Each row is a point on a tangle of strands that fork, close into loops and nearly touch. The rows are in no order.
Two points are linked if the straight distance between their rows is under 143. Some points are linked to none.
Ler: [ 25   0 -19  52 -15   6  -1  30  28  15 -19  15   0  -4  -5  -4  27   6
 -29 -11  14 -20  81   3  -4 -42 -46  25  26 -24  44  20  39  27]
mir: [-13  12 -22 -38  28  -7   1  -9 -11  10  11   4  19  26 -21 -18 -15  40
  30 -11  18   0 -47  18   6 -10  18 -77  -8  10 -22 -63 -13  30]
Gak: [ 26 -35 -10  22  -7 -47  -8  10   4  -1 -16  10 -71 -18  15   5  12 -24
   2  18 -48 -56  17   0 -19   8   0  14 -18  17 -46  20 -25  -4]
baz: [-35  42 -52   0  16  62 -30  37  -5  34 -15  28 -13  29 -31  -8 -40  20
  29 -16  34  31  23  -2 -18 -36 -32  -9  25   7   9  -7   5   3]
Revi: [-16   8 -15  29 -19  31  -5  -8  -5 -35 -39  28 -14 -19 -25  11 -14 -10
  -5  -9  -6  13  -8  -4  11 -57 -47  21  61   2  22   9  -2  11]
Gom: [-25  19  -8 -21  -1 -37   7  14  18  -3 -15 -14  23  37  29 -14  -7 -27
 -13 -25 -24  41 -25   7 -19  53 -12  -5 -25  44 -26  -5 -32  37]
vafa: [ 10 -34 -37 -18   3 -10 -20  29  -6  27   2  11 -74 -30 -28  -3 -19   6
  36  18 -50  -8  10 -20 -28 -22  -8  -1  -6  25 -33  11 -16  -4]
gizi: [-28  -1  32 -22  -3  29   6 -22 -48 -43  12 -51  -2 -24  28  24 -16  24
   3   5  42  27 -14 -12 -22  -6  41 -13  26  -5 -16  -8   1   9]
lidi: [ -7  53  12  48 -30  16  10 -27  30 -52 -20 -27  34  55  48  30  -8 -35
 -15   4  32  23 -41 -10 -24  27  22  45  39 -11  17  28  16  22]
lumu: [ -8 -32  21 -13  13  16  42  -6  12  47  33 -19 -34 -52  35 -20  97   2
 -39  -8 -35 -34 -23  36   1  18 -17  44 -66 -27 -19 -10 -44 -41]
Zomap: [ 35  62 -19  16  -4  -2 -21  -5  10 -16  -2 -14  43  48 -47  44 -62  14
  48   7  59   2   5 -18   9  -5  12 -22  31 -14  60   7  48   9]
Labeb: [-34  15  12 -43  16  11  29 -23  45  30  22  30   6 -19  11 -26   2  31
  -2 -26 -35 -26  -6 -11  15   7  -2  -8 -56 -35  -1 -22  -6 -22]
Legup: [-27 -15  -3  36  -7 -13  28  18 -69  16  13 -33 -43  13  39 -34  30  18
  50   8  -2 -54 -19 -37 -27  21  22   4  17  -5 -31  16 -23   1]
mebu: [ 40 -13  -8 -17  -1  12  -6   5  52  21   9  -2  -5 -64   5  19  37 -32
 -75  -9 -19   3  29  64   8   1  -1  32 -25  20  -3  13 -23  30]
zegup: [-35  42 -24  30 -17  22  -3  -7   5 -33 -44  32  -2  49  -3   1  17  33
  -8  -6  34  -3 -16  30  42 -35 -39   9  59   0  14   4   0  -8]
Fige: [ 13 -21  12   0  67   9  45 -20  -1  63  22 -45 -38 -26  39   1  63 -21
  -1 -10 -13 -54 -25  39 -35  39  12  23 -72 -16 -22 -13 -32 -31]
sepok: [-17   5  19  21 -30 -15  30 -24  27 -28  22 -30  16   5  70  -2  32   5
 -31 -24  11  13   5  13 -14  13   5  24  -3  26   7  28 -10  -8]
kavad: [ 15 -53  27  39  -1 -14  26 -28  -4 -10  25 -22 -39 -36  52  -1  83  -7
 -47 -10 -30 -36  -3  30  -3   5  -2  44 -25  13 -12  13 -36 -48]
rus: [ 19  -9 -39  22 -25   5  29  42  48  54  -5  -2  -1  13   1  -7  13   6
  -7   5  22  17  42 -11 -14 -22 -27   0  -7   0  26   7  34   1]
raz: [-18   5  29 -21 -30 -10  29  -9  -6 -64   1 -33  -2  13  30  55 -23  55
  -7  -6  31  16 -29 -17  13  -5  -6 -28  19  18 -21  20  11  18]
rozak: [-10  17  -4  15 -11 -69  33 -33  -5 -35  -7 -42  44  60  22   6  17   4
  17 -44 -31  -3 -73 -40  -5  18 -24  -4  -6  24  42   5 -21  19]
beme: [ 42 -26   5  35  -4  46  58  -3  -6 -10 -14 -32 -18 -13  28  26  -3  -6
 -19  31  17   3 -59  21 -24  -8  42  -3  -1  15 -48 -14 -10  -6]
Kidu: [  5 -17  35  -9  15  11  -9  -3 -22 -31 -44  -8 -24 -50  -3  -3  13   9
 -35   2 -53   0  11 -30  43 -13  -5  38 -16 -11   5  11 -22 -35]
koto: [ 46 -29  20 -26  22 -16   8   1  24   1   9 -35 -15 -37  20  19  31 -47
 -66  12  -2 -23  -5  33   6  39   7  20 -37  14 -37  33 -20  26]
lem: [ 13 -18 -14  16   9  -2 -28  35 -45  -9 -20 -20 -41   8 -18 -33  -5  -9
  38  35  -5   3 -22 -67 -39 -23  22 -31 -29 -13 -16 -66 -10 -28]
kubiv: [ 15   7 -13 -22  -9  -7 -17   1 -12   2 -20 -38  29 -21  -5 -25  54  14
 -45   4   5 -15  15 -12  33 -11  -2  12   6  13  17  14 -30  39]
fikug: [-32  39 -26  -9 -23 -42   0  -5  53 -32 -24  41  -5  44  -2  32 -31  36
  40 -12  15   4  11   4  15 -13 -42 -42 -12   0  14 -11  19 -15]
vum: [ 25   4   4 -33  26  41  -7  -8 -10  14  17 -76 -15 -69   7   1  24 -11
  -7  13  24  27  15   4 -39   3  45   6 -32   6  -5  -6 -52 -16]
nem: [-36   4  45 -23  24  -2   7 -21  47   0  20  38  19 -23  36 -21   6 -22
 -38 -22 -12   3  42  12  10  29   0  19 -33 -17   3  -3  13 -26]
zope: [ 37  15  -3  19 -25 -13 -39  11  -8 -35 -35  29  26  -1 -20  20 -49 -24
 -40 -26 -17   2  47  -8  48  10 -21  28  21   3  35  45  16  27]
senut: [-27   6  16   7   2 -13 -32 -36 -11 -82  -3  25   5  31  36  15   9   2
 -62 -23  23 -32  14  -2  20  -1 -15  18  37   4  -2  34  21   6]
lubo: [  1  16  30   9 -56  27  -1  11 -15 -24  -4  19  37  27  33  28 -11  17
 -17  35  68 -15  21   2  36   9  26   6  14 -15 -27  14  33 -13]
reken: [-29 -25  -1  13 -20 -16 -29  34 -67  30  11 -26 -54  -1  11 -18  28  15
  42  32  -2 -13  43 -32 -36   8  21  33  31  -9  -9  32  -1 -14]
Nudol: [ 18 -12  23  18  -3  31 -11   2 -40  -3 -27 -14  -1 -54   3   1  39  42
 -11  14  -4   3  55  14  18 -36  36  20   5 -17  18 -13 -17 -39]
povi: [-29   4  -2   0  13   7  26   7  15  28 -24  37  35  41 -34 -31 -14  -9
  -5 -17 -28  34 -28   4  44  13 -34   9  24  -4  34  11   2 -14]
mulo: [  1  20 -36 -53  25 -24  29  -9  32  25  35 -14   5  16  -7  -3  -2  21
  18 -22   1 -36 -50  -1   2   8 -16 -53 -20  20 -28   0 -24  51]
gof: [ 43   2   4  -2 -11 -43 -37 -34  -4 -54 -35  15  14  -3   2  23 -39 -36
 -16 -14 -35 -43  26 -26  22  14  26  16 -14  -2   3  49  -1  13]
Deviz: [  5 -36 -34  -9  20  -9  -3   3 -10  17  22  -2 -31 -22 -35 -47  -8 -33
  50  13 -25  16 -59 -50 -49 -33  -3 -41 -23  -8  -1 -61 -18  -4]
fopag: [ 10  10  -8 -23  24  12 -12   1   0   4 -24  33  31   4 -67 -23  -7  -5
  14   8  11 -10 -23 -35  22 -42 -37 -42   5 -43  29 -49  17  12]
Rak: [-44  24 -27  10   1  31  -9  21 -23 -15 -11  22  -1  52 -45  40 -64   2
  42  -3  57  48 -24  11  -3 -21 -32 -30  43  -1  15 -24  32  -9]
vukef: [-32  10 -18  11   8   9  57  21  -3  22   3 -28   4  70  25  10 -33  34
  15 -18  31  47 -39  31 -14  36  19 -30  16  34 -33   1  11  10]
Tozeg: [ 12  12  -3  -4  -3  50 -74  41 -55  12  18   6  14 -19 -46  -4 -18 -13
  -2  20  63  -8  56 -19   9 -16 -13  -2  29  -2   2  -2  17  33]
dedur: [  2 -26  12  41 -12 -58  -4 -12 -28 -17  -6  -7 -39  -2  25 -40  41   8
  36  -4 -97 -39  -5 -12 -12  14   0  33  -1  20  -7  22 -36 -14]
gat: [ 10  16  30  42 -53 -24  24 -11 -11 -40  -3   1  36  15  38   7 -25  34
  14   0 -20  -7 -22 -14  35  23  59   3  14  28  -2  -4  -7 -15]
siro: [ -7   6  39 -31  24  -5  17 -55  59 -29  25  17  34 -16  10   3  14 -23
 -66 -24  -2   1 -19  20  33  16 -32  -1 -18  -9  24  -1  16   1]
zudiv: [-42   5   7   1  -4   7  46 -23 -22 -11 -12 -25   6  -8  37 -48   4   1
  23 -24 -38  11 -55 -36  16  12   4  -8 -39  -6 -13 -20 -55 -29]
nuven: [  6  -4  29  11  -6  -7  48 -18   0  -2  24 -60   6   1  75   2  30  -6
 -42 -30 -22  35 -49  16 -10  46 -21  45 -51  60  -8  14 -21  -1]
bezoz: [-14  -5  -1  58 -26 -56   1 -33  23 -65 -13  22   4  50  27   7  35  -8
 -36 -16  -6 -17 -23 -16   7 -14 -38  14  36  13  28  -2  28   3]
dovir: [-42 -13  -2 -41  13 -11 -11  14  -1  49  17  47  -6  23 -32 -56   1  41
  54  -6 -69  -8  21  -8 -10 -14 -33 -10  -7 -35  10   2  32   6]
fos: [-13  -7  15  26  -8 -20  32 -31  11 -19  -2  19  -6  16  36 -46  30   9
   0 -38 -84 -29 -45 -24  17   9 -31  12 -40  17  -6  -3 -38 -35]
tipoz: [  5 -18  19  37  46   8  -1 -19  11 -12 -39  20   1  32  36 -17  50  -8
 -73 -21 -24 -23  10  16   5  -9  -8  40 -19   6  15 -18  18 -27]
losoz: [ 13   3 -39 -11 -18  42 -18  37  -3  24  12  12 -22   7   7  16 -18  23
   4  28  48   3  11  28 -13 -17  26 -15   4  38 -56   1 -11   4]
fofib: [-25  20  -7  -4 -20 -51  31 -11   4 -30  -8   0  59  59 -28   4 -24 -31
  62 -17  -1   7 -63 -35   1  23  -9 -24  15 -18  13  14 -17  -7]
Buda: [ 19 -28  21  13  41 -12 -25  -1  12  12 -19 -13 -41 -71 -14  11  24 -44
 -28  10 -16  -1  48   6 -23  -3 -11  21 -23 -22  21 -30  18  -1]
dem: [  5 -11  -1 -22  34 -57 -12 -22   3   8 -20 -28 -24 -20  27   2  36  17
 -22 -32 -65 -22   9  -4 -28  -3 -13   7 -66  23  15 -25 -18  26]
bug: [ 11   1 -16 -18   2   2 -15 -13  51  29  22  44  13 -43 -27 -16  20 -17
 -28 -11   0 -18  34  57  29  -6 -24   9  28   2  13  31  -1  41]
vam: [ -1  22 -19 -28  14  62  11   9  39  40  34   9  18 -24 -19   5  11  31
 -11  -4  76  12  32  31   2 -33  -3 -39   1 -39  12 -31  16  -7]
gitil: [-26  19   2  35 -31  43 -19   7 -36 -25 -20  33   1   0 -16  56 -71  -4
  24  -1  19  28   8  -8   9 -30 -13  28  68   3  24  13  29  -5]
bor: [ 13  -7  17  31 -31 -23 -40 -17   8 -23   2  23 -10 -25  26 -31  28  -6
 -22  -5 -46 -22  82   6  21   7  13  55 -11 -12   7  51 -12 -42]
zoset: [  2   7  36   7  -7 -39 -33 -43 -18 -91   0   8  22  38  32  39 -29 -20
 -36 -32 -16 -17 -18 -10   0  36  31  23  26  11 -16  48  11  26]
dof: [-19  16 -43 -16  31  53 -21  40  28  44  12  18 -25  -9 -34 -28 -38 -24
  16 -15  -2  53  12 -26 -42 -13  -8  -6 -14  -6  10 -38  -3 -13]
kase: [ 24  -9  17  -3  36 -27   2 -33 -44  10   5 -77  15 -20  -1 -16  11 -50
  14  11 -10   3 -34 -33 -35  31  40  15 -20   5  27 -17 -17  16]
ger: [-36  25   0 -17 -22   4  18 -16  31  -1  15  34  31  18  -9 -49  20  24
 -18 -16 -24  30 -33  23  85  15 -29   7  14  13  11   9 -28 -26]
rakol: [  2 -12  24 -17  18  18  50 -49  15   0  12 -26  41 -17  12 -10  24 -25
 -29   9  31  -4 -43   0  22  -9 -11   1   1 -24  24   2   7   3]
rad: [-19  -1 -32  -6 -11  56  24  21 -12  63   3 -20   6  -8  10 -60  43  16
   4   5   3  26   6   7   8 -13  16   4 -12 -19 -18 -10 -44 -26]
Kibi: [  2  50  -8   3 -17 -26 -36  13  10 -42 -28  58  42  18 -91  31 -43  -5
  41 -19   4   3   9   2  54  -8 -76 -27  21 -27  50  -8   8   5]
Kub: [ 10 -32   1 -21  -2  14 -26  11  10  21   5  62 -30 -46 -33 -11  12  -1
 -17  12 -35 -26  40  19  27 -31 -41  23  18 -23  -7  32  20   9]
nizad: [ -9  -1 -12  50 -18 -40  28  12 -22 -10  14  -5 -16  42  41  -3  -2 -22
  40   2  -3 -41 -29 -19 -41  35  32  -6  20  32 -35   6  -8  23]
lib: [-11 -10 -11   9  11 -11  19   9 -50  -1  14  -8  13  67 -11  29 -50  24
  44  -3  34 -13 -50 -43 -22   0  38 -28  25  -6   0  -2  33   2]
zodef: [-13   9  17  20 -60 -20 -29  -8  16 -39 -13  51  -1 -20  28 -35  15   6
 -10   6 -16 -13  48 -16  39 -27 -26   3  -4  -7  -2  -7  -1 -22]
Balev: [ 16   4 -30 -21 -26 -13   1  -3  31  11   4   8   6 -35 -34 -35  -3  -2
  33  19 -16   7 -22 -46   1 -38 -28 -40  -6 -12  20 -38  -9  16]
lav: [-15  15  14  -3 -33  37 -63  19 -71   3 -12  27  35  29 -12  22 -18   4
  -6  33  44 -27  26   1  44   7   4  26  25   2 -20  19  20  12]
Pibas: [-13  34 -32  23 -22 -74  -5 -21  65 -43 -26   5   7  41   1  11   9   1
   8 -15  -2  13  -4   4   5  -9 -62 -13   5  17  43  -5   5  22]
peto: [ -7  -4 -43  -1  -4  49   0  45   1  58  35  -1  -9   6 -11 -48  -9 -18
  14  14  38  54 -15  12 -16   1  28 -17  12  18 -25 -24 -14  -2]
lezub: [ 13  -8   5  -6   6  34  -7   4  26  58  -4  -5 -15 -48   1 -48  92 -11
 -17  18 -46 -15  23  23  -3  -6 -16  48 -55 -57  18 -15 -30 -38]
gonez: [ 29 -44  11  -8  35  28  16  40  -5  58  29 -25 -52 -32  -7  -2  24 -19
   3  40  29 -18  -1  26  -6  37  42  -3 -29 -11 -60 -16 -35 -50]
bemav: [ 32 -17  -7  59 -17  12 -17  20 -38  11 -29  -3  10   8   5  15  44  13
 -28  22  19 -26  15  19  -5 -26  47  35  65  -4  23   2  20  32]
Dol: [-39  -9  12 -22   3 -21 -24   0  -8  -9  -4  65   7  -2 -15   5 -46 -37
  26  -8 -18   4  27 -16 -10   4 -21  -7   1 -10  -4   1  14 -10]
Bona: [ 25   2  -8   5  33  11 -66  35 -40  39   0  -5  -7 -25 -46 -45  22 -34
   3  31  16  -5  50  15  -4  11  22  13  19 -11  -4 -13  -7  15]
ter: [ 43 -41  -6 -10  22 -21 -74  44 -52  46   6  -2 -69  -7 -55   6 -19   9
  49  50 -25 -24  39 -16  -7   4  16   4  -9   3 -25  10   8 -27]
Kosi: [-29  14  23 -59   1   6   1  14   8 -33  29  20  31  29 -28  36 -70 -28
  35   2  49  42 -24 -28 -15  27 -23 -58 -18 -14 -32  -8  25  -6]
kode: [-19 -41  20  25 -13 -43  32 -15 -69 -13   3  23   2  27  -8  -8 -11  37
  54 -18 -61 -34 -48 -25  12  -7  12  -8  33  -4   7   4  -2  -9]
rekib: [-26 -18  -8   5 -33 -12  26  -3  -9  30  24  22  -1  31  23 -37  38  58
  20   8   5 -45   4   7  27 -22 -21   8  30 -16  -3  50  11 -13]
bosu: [ 19 -27  20  23  -2  21  57  14 -19  15  13 -51 -31 -34  31 -18  23 -42
   6  34   7 -13 -48  -1  -5  41  34  10 -22   6 -53  -5 -41 -28]
Vofo: [  9 -28  13  19 -22   0  14  -2   0 -21  16 -26  -9 -26  69  31  70  14
 -53  -9   5  -8  51  43 -23   8  42  33 -17  10 -15  32 -54 -40]
kuvat: [ 15   2  15 -11 -19   2 -21 -26  24 -39  -5  43   4 -16  14  49 -42  30
 -18  -4  12 -12  41  50  23 -19  18 -24  -4  23 -22  -6  26   9]
muvut: [ -4  -4 -16   8  44 -21 -10 -17   4   4 -48   1  -4  31  14 -10  29   8
 -23 -20 -41 -41  14 -30 -29 -30 -25  15 -30 -14  31   8  16  14]
ves: [ -4  33 -10  -6  32  15  26  -1  40 -27 -47   9  36  40 -34  28 -38 -19
 -10 -24   6  39 -39   9  17   1 -32 -14  -4  -6  30  -9  10  -1]
Kamuz: [-28  18 -23   5 -24  33  20  -2  14  19   8  13  -2  15  -1  -1  -8  46
  35  17  75   6   6  10  19 -50  -8 -47   5 -31   0 -30  22 -35]
sas: [ -9 -15   4 -40  30  10   1  29  21  81  20  22 -17 -27 -29 -37  18  43
   5   2 -47 -13  39  -7  -9  -1   4   2 -46 -48  10 -28  28 -19]
vobel: [-11 -38  22 -39  16   5 -12  28   1  50  43  23 -42 -44  -5  11  16  -4
  -5  28  23 -24  57  31   0  21  22   1 -20 -20 -46  11   6 -29]
pud: [ 24 -24  -1  -1  26  24 -60  59 -68  61   0  29 -10  21 -70 -32 -27 -13
  35  38 -27  -3  40 -15   8  10   5  22   6 -13  -1   8  29 -14]
Vetez: [ 45   4 -35  -1 -23 -11  17 -22  14 -20   3 -34   4 -12  -6  11 -10 -13
  20  27  23 -11 -50 -37 -24 -35   6 -31  11  18   3 -18  -4  27]
Vil: [ -8  15 -40 -12  21  34  43  11  59  57  -2 -23   4   0 -15   5   6  31
 -13 -24  23  50  -2  18   4 -16 -28 -18 -11   0  41 -28  16   2]
bakov: [ 12 -50   1  32 -23 -31  21   9 -15  32  -7 -48 -28 -34  17 -27  65 -15
 -11  19 -33   8  10 -16 -20 -14 -27  54   2   3  37  28   5   4]
Vuru: [ 40 -28  16  37 -25 -17 -19  31 -12  -7 -20 -41 -22 -44  33  37  35   7
 -28  25  13   9  75  22 -19  10  56  16 -14   1  -2  -4 -16 -31]
zopu: [ 23   9 -20 -22  41  22 -52   6 -17  21  24  26  20   6 -45 -26 -29  28
  29  12  32  -6  -4 -14  -1 -26  30 -63 -22  -8   8 -67  18   4]
vip: [  4  12 -55  -4  -8  -4  34   7 -19   0   3 -13   2  69 -38  19 -47  38
  57  -3  35   8 -80 -49  11 -30  -4 -54   4 -15   7 -12   1 -17]
Lemer: [  3   4  22 -18  21  64 -30  16 -51 -31  10 -31  -3   9 -14  28 -47 -11
  -9  26  66  39 -26 -23 -31  -1  31 -18  26  -2 -33   0  25  19]
lisuk: [ 27   6 -23  23   0  11  43 -28  35 -15 -20  -1 -10  17   9  25  -2   9
   0   6   6 -17 -56  34  -7 -33   3 -30  12  29 -15 -16  -8  19]
zotu: [ -1  24   5 -19  -3 -14  -9  -4  48 -31 -12  13   6  -9  17  23 -15  18
 -20  -4  33  10  32   0  -3 -19 -16 -48 -29  -5  -7 -43  29  12]
vap: [-17  -8  31  34  11   9  32  -6 -19 -26 -28 -13  25  39  22  23 -17 -52
 -28  -4  -3  28 -41 -24 -16  27  19  50  25  -7  28  12  22  -5]
selu: [-26 -40  17 -44  25 -19 -36  17 -15  18  11  60 -32 -54 -51   9 -29 -20
 -11 -10 -55   6  38  10  15  12 -33  10   3  -8  -9   2   8  16]
Rofa: [ -4   4  -7  62 -12  -7 -21  17 -24  10 -31  13   3  34  -1 -33  37   4
   7   3 -10 -15  37  -3 -14 -27 -18  40  63 -23  44  18  39  32]
pom: [-25  -5  -2  13  10  33  -9 -17   7  14 -20  52 -23 -18   6 -47  43  15
  -2 -10 -57  -7   1  49   8 -39   5  20   2  -9  -6 -31 -22 -24]
kidiz: [ 12 -20 -27  15 -38  67  -4  49 -45  53   7  11 -20   0 -13 -44  26  16
  24  46  24  -8  16  -7  10 -42  12  18  25 -31 -18  21  -3 -32]
Sos: [ -4 -10   1   9 -35 -22  26   8  10 -11  26 -20 -25   1  64  24  -7  -4
  -4   2  24 -13  23   6 -35  32  21   2   7  29 -46  48  -3  18]
Zud: [ 39 -19  13  30 -22 -45 -29 -43  27 -26  34  -9 -17 -24  46 -24  53 -29
 -66 -32 -57 -16  28  12  26  22  -4  49 -39  35  -5  29 -27 -33]
Ledef: [ 28  14  36 -16   9   1   7 -41   2 -15  16 -59  51 -35  10   4   3 -43
 -30  10  29  16  -1 -15 -10  22  22   5  -2 -10  33  14  14  30]
bapum: [-18  22  28 -17 -22 -38  17 -10  20 -41  19  27  59  57 -20  40 -64 -38
  39  -1  33  17 -24 -17  -1  49 -10 -24  16 -15   5  29  33 -10]
Puz: [ -2  46 -10 -20  30  18  17 -36  41 -25   3 -29  17  22 -46  36 -44  -2
  23  -9  27  71 -54  44 -17  13 -21 -38  24  -2  21   7  17  24]
poga: [ 12 -59  31   6  19 -19   9  15 -17  39   1 -31 -34 -65 -24 -17  21 -46
  -2  28 -27  36  10  -6  -1  22   2  31   0  -3  18 -18   0 -19]
kadak: [ -2  48   3 -36  26 -10  17 -64  60 -34   5 -35  26  16   0  27  -6  47
  -3 -31   1  25 -37  58  10  11 -18 -32 -11  20  14  16  -9  28]
bazim: [-14  18  -3 -43 -19  -4 -28  22  18  -1  43  32  30 -17 -44  13 -76 -40
  37  -5  29  49  27 -31  -9  12 -29 -33   5   5  13   0  17   5]
gebe: [-22 -52  41   8 -12 -44 -17  -5 -67 -19  -1  31 -29  -2 -17 -13  -7  -5
  48  16 -72 -33  -4 -28   1   9 -10  29  25 -16  -2  36   3 -25]
femes: [ 11 -19   3 -16  26 -12   4 -14 -41  12  10  14   0  12  -5  36 -56  15
  24   3  -7 -37  -9   7  -3  10  45 -10  12  24 -18  25  12  13]
tede: [  4  39  12 -23  20  -2 -43 -41  -4 -44  -5 -18  46 -26 -19  17 -49 -33
   6 -16  16  28  23  -4 -25   2  21 -16  26  -5  30   7   3  42]
sotar: [ 10 -50  40  22 -14 -37 -15  15 -56  11  -8  34  -2   5 -21 -28  19 -16
   6  42 -25 -37  12  -3  32  24  17  25  22 -17  -6   5  28  -7]
zete: [ -6  22  -4 -18  -5   3  38   3 -23 -14   2 -56  23  10  20 -19 -17  -8
  23 -17 -14  30 -60 -26  -3  38  20 -23 -19  35 -31  -7 -49  19]
voza: [ 13  -1  10 -31  60   2 -18 -29 -11  22   4  -9  11 -22  -3   7   3  21
 -15 -15 -14 -17  25  49  -6   3  58  -7  -5  20  -7  -3 -11  26]
tidu: [ 31 -26  29 -28  20   9 -22  19 -59 -13  34 -26 -15  -3 -16  41 -50 -25
   4  39  35 -14 -22 -16 -21  42  47 -11   5  13 -60  26  14  15]
Vovo: [ 22  -7 -10  15  -2  44  -7   3 -21  20  14 -36  -3 -63  -4 -13  44   8
  10  18  45   8  42   1 -42 -52  37  -3  14 -29  21 -27 -15 -24]
voge: [ 28  29 -17 -29 -16  21  23   1  83  24  11 -14  13 -28   9   1  -4 -11
 -25   0 -16  31 -36  30  -5  16   2 -18 -56  34 -28 -36 -26  25]
lezaz: [ -9  -5 -25   5 -19  42  36  24  11  31   6   3   8  31  20  27  -4  31
 -11   0  45  27   9  70   1   2  30   3  40  32 -27  35  -3   2]
vob: [ 10  42  -4 -17   3   1 -50  15  26 -24 -22  65  21   3 -50  27 -43 -16
 -27 -25  12 -14  32  18  54  -8 -63 -17  11 -13  16   1  16  41]
gire: [  6   9 -37 -17  -6  -2   5  27  53  64   4   6 -19 -14   4 -41  35 -12
 -11   8 -41 -10  -8   9 -27  13  -9   3 -58  15 -28 -36 -31  16]
mema: [ 13  51 -23 -14 -17   7 -49 -25  -8 -12  18 -10  28   0  -7  22 -57  26
  46   4  40  -7  27 -33 -18 -22  32 -28  14  13  20  16  15   4]
feb: [-12  33 -20 -19  13   8  19 -19  70  -3   0 -21   5 -28  -8  31  -1  33
 -29 -41  -6  59  12  46  18 -11 -41  -1   4  24  45   1   1  23]
Doz: [  0  35   9  34 -47   8  30  -5  27 -10  -3  11  47  36  12  -9 -23   7
  13  25  34  29 -27  27  39  18  23 -10  24   4  -2 -17  10 -17]
vedaf: [-21  16 -20 -36  28  -9  -6  35  34  43   8   2  -9   8  -1 -18 -24 -31
  13 -14 -25  30   9 -28 -44  36   4 -12 -51  12 -12 -30 -11  10]
kod: [ -1  37  18 -10  -1  27  26 -46  32 -72  -9 -27   8  39  11  49  -4  48
 -30  -9  37  17 -55  35  31   3 -21  -8  27   1  -3  46  11   1]
Ladev: [  8 -24  11  40 -11  -9  29  11 -32   6 -14 -16  11  17  -3  11 -25  -8
  24  18   4   4 -14 -52 -16   0  41  19  27 -17  34 -13  42  -9]
zug: [  0 -16   8  -5  39 -32  16  17 -13  -8 -14 -38 -56 -10  36  17   9  -1
   2  -9 -27 -29  -4 -16 -40  31   6 -16 -51  23 -46 -21 -23   8]
Zub: [-37  -7   6 -11 -19 -47 -19  16 -20 -16 -16  56  23  45 -14  17 -25  35
  25 -18 -15   3  12  -1  26  -5 -30 -32   0  19  -1 -25  19   3]
lemol: [  7  11  21 -15  50  30 -30   2   7 -21 -18  -5  -4 -43  11  24  -7 -11
 -43 -14  35  -1  71   3 -25 -24   5  -6 -17 -31   5 -17  28  21]

A piece is all that can be reached along the links. How many separate loops has the piece of each point below (a circle has one, a figure eight two, a Y none), and how many tips (points with one link)?
lumu: loops 0, tips 7
vafa: loops 0, tips 8
beme: loops 0, tips 3
senut: loops 0, tips 5
bemav: loops 0, tips 6
mema: loops 0, tips 3
